Each row is a point on a tangle of strands that fork and nearly touch. The rows are in no order.
Points whose rows are less than 22.3 apart are linked; no others are. Some points are linked to none.
duvo: [ -5   7  -1 -14  -5  -2   2   7   0   1 -10  15 -14  -2  -9  24  -8   7
  12 -21   1  -5  18   0 -11   3  -6   8  26   3  -6   4   2 -11]
Teku: [  2  -1  -8  -7  -9  -9 -11   7   7 -10   4  -8   8   2   8   0  -2  17
  -1  -8  12  -2   9   2   7   7   0  -2   2  -1  11  11  -7   6]
vef: [ -4   9  -3 -12  15   6  23 -10   3  12 -15  16 -21   6   0  14   0  -7
   8 -22 -16  17  12   3 -15 -17   1  -5  13   1 -14 -15   0 -12]
vam: [  7 -10   0  19  -7  -7 -16  10  -1   7  11 -14   7  -2  -1 -13   7   0
 -15  21  11  -4 -10   2  13   6  -2   4 -18  -3  10  10   3   9]
tel: [ -3   9   2 -22  -2  -3  12   6   7   3  -7   7 -14   5  -1  20  -4   7
  15 -21   2   2  28   0 -14  -4  -2   4  35   2 -10   1  -3 -12]
ramo: [ -4   8   0  -7  -6   2  -2   6  -7   3 -13  19 -13  -7 -14  20  -6   5
   6 -19   2  -6   3  -6  -7   5  -3  13  14   0  -2   3   7 -11]
vukit: [ -3   2   1  -3  -7   5  -6   4  -4  -4  -9  11  -5  -5  -5   7  -3   6
   2 -12   6  -3  -3  -6  -1   8  -1   6   3   0   3   6   3  -4]
Bere: [ 1 -5  0  5 -5 -1 -9  1 -2 -5  1  1  5 -3  0 -7  1  1 -3 -1  7 -4 -6 -5
  2  1  2  0 -6  2  7  6 -1  2]
Visu: [ 11  -4  -5  24  -9  -2 -19  13 -10   5  11  -8   2  -3  -3  -8   7   6
 -10  16  12 -11 -12  -2  14  13  -2  12  -9  -2  13  15   4   7]
git: [  4   5  -2  10 -10  11 -13  10 -12   1  -4   4  -7  -6  -5   5   2  11
  -3  -3  12 -10 -13  -6   8  15  -3  15   3  -2  15  12   5   2]
nure: [  3   2  -1   5 -10   5 -13   7  -7  -2  -4   3  -3  -3  -1   2   3  11
  -2  -6  11  -7  -8  -4   7  11  -1   8  -1  -1  14  12   2   2]
pel: [  5  -7  -6   3  -9 -19 -17   7   9  -1  14 -17  14   4   7 -11   3   9
  -7   4   9  -1   6   4  11   5   2  -9 -15  -4   9  10  -5   9]
mido: [  0   9  -3  12  -5  16  -4  10 -21   4 -12  12 -16 -10 -18  22 -10   5
  -2  -7   7 -10 -17  -7   5  15  -5  20   5   0   8   5  13  -1]
bini: [  3   3  -2  26   2  18  -4  -1 -24   4  -7  13  -9  -5 -15  10  -9  -2
  -3   3   2 -14 -26  -6  10  15  -2  16 -14   3   9   3  18   3]
Mopom: [ -2   5   5 -28   2  -7  12   3  16  -9  -3  -7   3  10  15   1   1   8
  13  -9   6  11  25  -5  -9  -3   5 -11  19   1  -9  -5  -9  -5]
Divol: [ -1  11   0 -11   7   6  17  -7   2   8 -10  15 -20   6   0  13   2  -4
   7 -17 -12  12  12  -2 -10  -9  -2   0  13   2 -13 -14   2 -10]
fidud: [  3  -6   7   5   9   1  12 -18  -4   5  13 -15  10  -2   0 -11   4 -21
  -9  23 -23   1  -9  11   4 -12   0  -9 -12  -2 -15 -13  -3   4]
palaf: [ -4 -11  13  -5   2 -13   2  -8  12   5  14 -18  18   3   4 -23   8 -16
  -3  27 -11   1  -1   7   0  -9   0 -16 -15  -4 -11  -6  -8   2]
fogeg: [ -2   3   4 -21   0  -4   9   2  13 -12  -1  -6   2   9  13   2  -1   6
  11  -6   4   9  21  -3  -7  -2   2 -10  17   3  -9  -5  -9  -3]
Tef: [ -1   6   3 -24   2  -2  19   0  14   2  -8   2 -12   9   8  15   1   5
  12 -19   1  13  29  -1 -12  -9   3  -6  29   0 -17  -5  -5  -8]
Rer: [ -4   4   1  -5  -7   4  -5   5  -5  -2 -12  15  -8  -6  -8  12  -4   6
   4 -15   5  -3  -1  -6  -3   7  -3   9   7   0   0   4   4  -7]
Gunap: [  1  10  -3  19  -2  19  -2   6 -27   5 -13  16 -17  -8 -21  25 -13   2
   0  -5   4 -11 -22  -5   7  16  -6  20  -3   2   5   3  19  -2]
Goto: [ -4   8   0 -11  -5   0   1   5  -2   1 -11  17 -14  -3  -9  20  -6   5
  10 -20  -1  -4  13  -3  -9   4  -5   8  20   2  -7   1   4 -13]
tupi: [ 10  -4  -7  31  -6   5 -18  10 -15   4   7  -3  -2  -4  -7  -4   2   3
 -11  17   8 -14 -16  -2  16  17  -4  12  -9   1  13  12   7   8]
kege: [  1 -10  -4  -1  -5 -20 -15   5  13  -3  14 -16  17   5   6 -15   1   2
  -5   8   6   1   7   5   7  -1   1 -14 -16  -2   4   5  -6   9]
sadun: [ -1 -17   3  13  -1  -8 -10   2   4   5  10 -13  13  -5  -5 -16   2  -9
 -14  25   3  -2 -12   6   7  -2  -1  -4 -19  -4   2   3  -2  10]
Vusit: [ -4 -11   9  -3   1 -15  -3  -5  12   1  14 -15  17   4   3 -22   5 -12
  -1  22  -6   0   1   6   0  -7   0 -15 -14  -2  -5  -4  -7   2]
kaz: [ -3 -11  12  -2   4  -7   5 -11   6   6  15 -21  16  -1   1 -19   8 -21
  -9  32 -15   2  -8   9   4 -10   0 -13 -15  -6 -16 -10  -8   4]
dure: [  4   2  -4  25   0  17  -8   2 -22   3  -5   8  -9  -6 -13   9  -8   0
  -5   3   4 -13 -22  -6  11  17  -3  14  -9   3  11   4  13   5]
Kalo: [  8  -5  -4   7 -12 -16 -18   7   5   1  13 -15  11   3   6  -9   5  11
  -6   4  11  -3   3   2  12   9   1  -3 -15  -4  12  12  -2   7]
Kad: [ -1  -9  -3  -4  -3 -20 -12   3  14  -7  14 -16  17   6   7 -15  -1   0
  -1   8   4   2  10   5   4  -3   1 -17 -10   0   2   3  -8   7]
kizam: [ -8   5  -4 -15  21   5  25 -13   9  10 -16  15 -16   6   2  12  -1  -8
  12 -22 -19  21  15   8 -17 -22   4 -11  12   0 -17 -19  -3 -11]
pesa: [ -1   9   2 -21   1  -1  16   2   9   5  -8   5 -16   7   2  19  -1   5
  14 -21  -1   7  28   0 -13  -7   0   0  33   2 -15  -3  -3 -11]
poku: [  4   8  -4   1 -15   2 -17  11  -2  -1   0   3  -6  -2   1   9   1  23
   3  -8  12 -11  -1   0   9  20  -5  15   4  -2  20  15   3   0]
foz: [ -1  11   2  -9   7   7  17  -7   1   5  -8  14 -16   5   2   8   2  -5
   6 -11 -12  11   7  -3  -9  -8  -2   3   9   1 -12 -14   3  -8]
nifab: [ -2   5   5 -26   2  -4  18   1  17  -3  -7  -3  -6  10  14   9   2   7
  12 -14   3  15  28  -3 -11  -8   5 -10  24   0 -15  -6  -7  -6]
kozud: [  2  -2   2  24   9  12   3 -11 -19   2  -2  12   0  -9 -11   3  -8 -11
  -5  10  -9 -13 -24   1   7   3   2  13 -20   2   2  -2  15   1]
nom: [ -1  -1   8  -3   4  -1   9 -13   6  -3   7  -2   7   3   7 -13   6 -10
   3   7 -10   2   2  -2  -4  -8   0  -7  -3   3  -5 -10  -3  -1]
vuk: [ -9   5  -2 -13  23   8  27 -14   6   7 -15  14 -10   4   5   6   1 -10
   8 -15 -22  22   7   8 -19 -23   5 -10   6  -2 -17 -20  -3  -9]
miku: [ -3 -12   6   1  -1 -14  -8  -2  11   1  12 -12  16   1   1 -21   3 -10
  -4  20  -1  -1  -2   5   1  -6   1 -11 -16  -2  -1   0  -5   4]
nudif: [ -2  10   2  -8  11  10  21 -10   0   4  -7  12 -12   3   4   5   3  -8
   2  -6 -15  13   1  -1 -10 -11  -1   2   5   0 -10 -16   3  -5]
zose: [ -2   1  -1 -20   0  -8   1   4  12 -15   2  -9   9   8  12  -4  -2   8
   9  -4   7   6  18  -2  -4  -1   3 -11  12   3  -3  -1 -11  -1]
Nus: [  1  -6  -1   3  -7  -5 -12   1   2  -6   3  -2   7   1   3  -8   1   4
  -2  -2   7  -3  -1  -1   3   2   2  -5  -7   1   8   8  -3   3]
ditu: [  3   9  -6  19  -6  19 -11  11 -22   3  -7  10 -14  -8 -15  16  -6   8
  -2  -1   8 -13 -20  -6  10  20  -6  19   4   0  12   8  13   3]
zasu: [  9  -4  -3  11 -12 -11 -18   7   0   2  11 -11   8   2   4  -9   7  10
  -6   5  11  -5  -2   0  11   9   1   2 -14  -3  14  13  -1   5]
Gazas: [  3  -4  -5   0 -10  -9 -14   4   4  -7   5  -7   8   2   6  -4   0  12
  -2  -5  10  -3   5   2   7   6   1  -5  -6   0  11  10  -5   5]
vupo: [ -4 -10   6  -7   0 -19  -3  -4  16  -2  15 -18  17   9   8 -20   1  -8
   3  16  -4   2   9   6   0  -6  -1 -21 -11   1  -4  -4  -9   3]
mozu: [  8  -3  -7  31  -3  10 -16   6 -19   5   4   0  -4  -4 -10  -2  -1   1
 -10  13   6 -15 -18  -3  16  17  -4  12  -9   2  13   9  10   9]
nota: [ -1   3  -9 -22  -4 -14  -6   8  14 -13   4  -9  14   3  10  -5   0  17
   3  -8  14   3  17   0   1   2   5  -5  10  -2   9   8 -12   4]
dov: [ -2   3  -5 -23  -1 -11  -3   7  13 -15   2  -9  11   6  11  -4  -1  12
   7  -7  11   5  18  -1  -3   0   5  -8  13   0   3   4 -12   1]
zel: [  4 -13   1  17  -5  -7 -13   7   0   7   9 -13   9  -3  -3 -14   5  -4
 -15  21   8  -3 -11   3  10   2  -1   0 -18  -3   8   7   1  10]
duk: [ -4   0   1 -10  20   9  24 -23   5   3  -2  -5   9  -1  11  -8   7 -15
  -4   2 -27  18  -3  10 -12 -26   6 -18  -2  -1 -15 -16  -4  -1]
dedud: [  0   2  -9 -16  -7 -10  -8   9  10 -12   3  -8   9   1   9   1  -2  19
   0 -10  14   0  13   2   4   6   2  -2   8  -1  11  10  -9   5]
rivit: [ -1  -9   4   8   4  -1   1  -7  -1  -3   8  -3   9  -6  -3 -12   0 -12
  -4  14  -3  -5  -8   0   0  -6   2   0  -7   2  -1  -4  -2   3]
bova: [ -5   7  -1 -20  -4  -4   6  10   5  -1  -8  10 -12   1  -5  22  -8   8
  13 -20   4  -3  24   1 -13   0  -4   7  32   2  -6   5  -1 -11]
zomik: [  2  -2  -1   8  -7   5 -10   4  -7  -3  -2   2   0  -4  -2  -2   2   5
  -4  -3  10  -6 -10  -6   5   6   1   6  -3   0  11   9   1   2]
bug: [ -2  -9   2  -4  -2 -16  -6  -2  13  -6  12 -13  15   8   7 -17   0  -4
   3  10   0   1   9   4   1  -5   0 -17  -9   2  -1  -1  -8   4]
tar: [  2   9  -2  24   1  20  -2   2 -27   5 -11  17 -15  -6 -19  19 -12   0
   0  -2   2 -13 -27  -5   8  16  -4  19 -11   3   7   3  21  -1]
vos: [  0   1   8  -5   7   3  16 -17   6   0   4  -1   4   3   9 -10   8 -10
   1   5 -14   6   2  -1  -5 -11   0  -8  -1   2  -6 -13  -2  -1]
Mubu: [ -2   2   5  -8  12   7  22 -20   6   3   0  -1   3   2  11  -7   8 -10
  -2   1 -19  13   1   2  -8 -16   2 -10  -1   0  -9 -15  -2  -1]
Mube: [  3   6  -4  14  -8  16 -11  11 -17   1  -6   6 -11  -7 -10  11  -2   8
  -3  -1  10 -11 -17  -7   9  16  -4  17   4   0  13  10   8   4]
pibed: [ -3   6   3  -9  13   8  23 -16   5   3  -5   7  -4   3   9  -1   6  -8
   1  -4 -18  16   2   1 -11 -15   1  -6   2   0 -10 -16   0  -2]
Ledok: [ -1  -6   6   2   3  -2   2  -8   3  -4   8  -2   8  -1   2 -14   3 -10
   0  11  -5  -2  -3  -2  -2  -7   2  -3  -5   3  -2  -6  -3   0]
fodo: [ -1   1   0   7   3  10   4  -2  -8  -6  -3  11  -3  -8  -5   5  -7  -6
  -2   1   0  -4 -12  -7   0   0   0  10  -1   3  -2  -5   4   0]
teti: [-1  0  1  1 -3  7 -3  1 -5 -6 -6 10 -3 -6 -4  2 -2  0  0 -5  5 -3 -7 -8
 -1  3  1  7  0  2  1  1  2 -2]
nal: [ -9   4   0 -12  26  12  29 -15   2   4 -14   9  -4   2   7   3   1 -13
   5  -9 -26  22   2  11 -19 -26   7 -10   4  -3 -18 -20  -3  -8]
bip: [ -3 -15   5   6   0 -11  -9   1   8   3  11 -13  15  -4  -2 -19   3 -11
 -10  24   1  -1  -9   6   3  -5   1  -7 -18  -4   0   1  -4   7]
lipad: [  0  -7   1   8   0   1  -3  -2  -3  -5   3   1   5  -6  -3  -8  -1  -6
  -4   5   4  -5 -10  -5   1  -2   2   2  -6   2   3   1  -1   3]
bidop: [  6  -2  -5  28  -1  13 -10   2 -20   4   0   3  -5  -4 -11   2  -5   0
  -8   8   5 -14 -20  -4  13  16  -3  11 -10   3  13   6  10   7]
Nez: [ -9   5   0  -6  26  15  31 -13  -5   3 -17  10 -10   1   4   8  -5 -15
   3  -8 -26  20  -3  14 -20 -26   4  -5   3  -4 -18 -19  -1  -8]
rumas: [ 12  -3  -3  18 -11  -7 -21  12  -5   4  13 -10   6  -1   1  -9   8   9
  -8  13  13  -9  -8  -1  13  13   0  10 -12  -3  14  16   3   5]

A fork is a point with three links, a tip a point with one. Leave the first point through the second and follow the links. Name the first fork or tip that comes.
mido / ditu => Bere
bova / duvo => fodo
zasu / Kalo => Vusit
vef / kizam => Nez
bip / sadun => vam

Name the points in between on the shortest way along the links from the first point to the second, in order.
Nus / pibed => Bere, lipad, rivit, Ledok, nom, vos, Mubu
zomik / dov => Bere, Nus, Gazas, Teku, dedud, nota
vuk / vos => kizam, vef, Divol, foz, nudif, pibed, Mubu
duvo / Tef => bova, tel, pesa
rivit / mido => lipad, Bere, zomik, nure, git, Mube, ditu
